The views of a scene show one set of named points, each view turned or mirrored, shifted and resized as a whole, with a little noise and some points left out.
In the rows, 128 means zero.

Scene 1
View 1
(183): [129 139 102 150 131 159 149 130 109 136 147 172]
(171): [126 144 119 129 122 136 144 142 123 140 142 162]
(212): [125 134 102 135 128 171 149 142 114 117 142 162]
(32): [ 98 140 111 122 122 163 174 180 113 100  99 108]
(170): [120 153 121 143 121 116 144 147 113 165 133 155]
(189): [120 149 110 150 126 141 152 146 110 145 134 153]
(33): [144 128 126 110 124 149 120 117 139 131 166 197]
(71): [111 159 105 168 125 122 157 150  96 171 123 145]
(26): [105 153 130 123 118 116 148 167 120 147 115 131]
(196): [ 82 159 122 127 118 127 182 205 104 122  72  75]
(128): [128 154 130 136 121 102 132 137 119 177 143 168]
(23): [121 142 107 154 129 148 151 136 104 147 142 164]
View 2
(128): [127 143 176 153 126 133 194 130 131 119 108  50]
(212): [146  91 166 168  70 155 152  80 155 138 147 144]
(33): [158  95 165 168 111 188 173  79 145 107 182 154]
(171): [141 107 168 161  90 141 166  96 136 130 147 105]
(26): [144  85 158 134  73 104 142  99 106 143 158  73]
(189): [141  99 167 166  75 145 158  87 149 139 138 126]
(196): [127  69 160 126  11  45 111 101 105 192 126  56]
(32): [142  63 160 141  25  90 111  78 122 175 150 109]
(170): [130 120 171 159  93 128 172 112 142 137 118  82]
View 3
(183): [130 110 128 138 113 120 134 148 144 128  99 152]
(189): [120 116 120 138 113 116 142 147 135 122 116 146]
(23): [126 111 126 140 109 110 129 140 142 126 109 149]
(171): [114 116 116 135 105 111 140 144 133 138 118 141]
(33): [116 113 115 137 118 137 172 163 138 149  83 149]
(71): [117 119 124 138  98  91 107 124 130 116 148 138]
(170): [115 113 120 136  94 100 123 133 134 145 133 141]
(26): [102 125 114 131  98  96 136 132 121 129 151 130]
(212): [123 117 120 136 122 122 149 154 141 113 103 146]
(128): [113 110 117 135  85 102 125 133 131 169 125 144]
(196): [ 98 138 113 124 113  83 127 123 112  63 187 118]
View 4
(171): [101 149  94 165 103 135 145 145 102 119 109  97]
(189): [118 152  68 174  98 138 129 159 113 118  80 103]
(212): [124 143  53 184  94 155 149 160 113 107  96  96]
(32): [172 168  49 205  85 136 150 142 191 156 113 147]
(170): [113 170  99 157 107 115  94 145 110 144  55 115]
(71): [132 173  75 168 107 119  74 156 126 150  20 122]
(26): [130 178 109 164 102 105 107 133 149 162  83 131]
(23): [108 160  88 161 108 128 102 154 104 130  57 103]
(128): [ 88 168 127 142 114 107  90 140  85 142  52 102]
(183): [112 148  58 174  99 150 125 165  89 104  65  90]
(33): [ 80 133  87 165  99 151 166 154  67  86 127  65]

Which points are out of place in each view (at most two, in the order of its rows)? Write - if all are in place.
view 1: (189), (33)
view 2: (128), (26)
view 3: (71)
view 4: (171), (23)
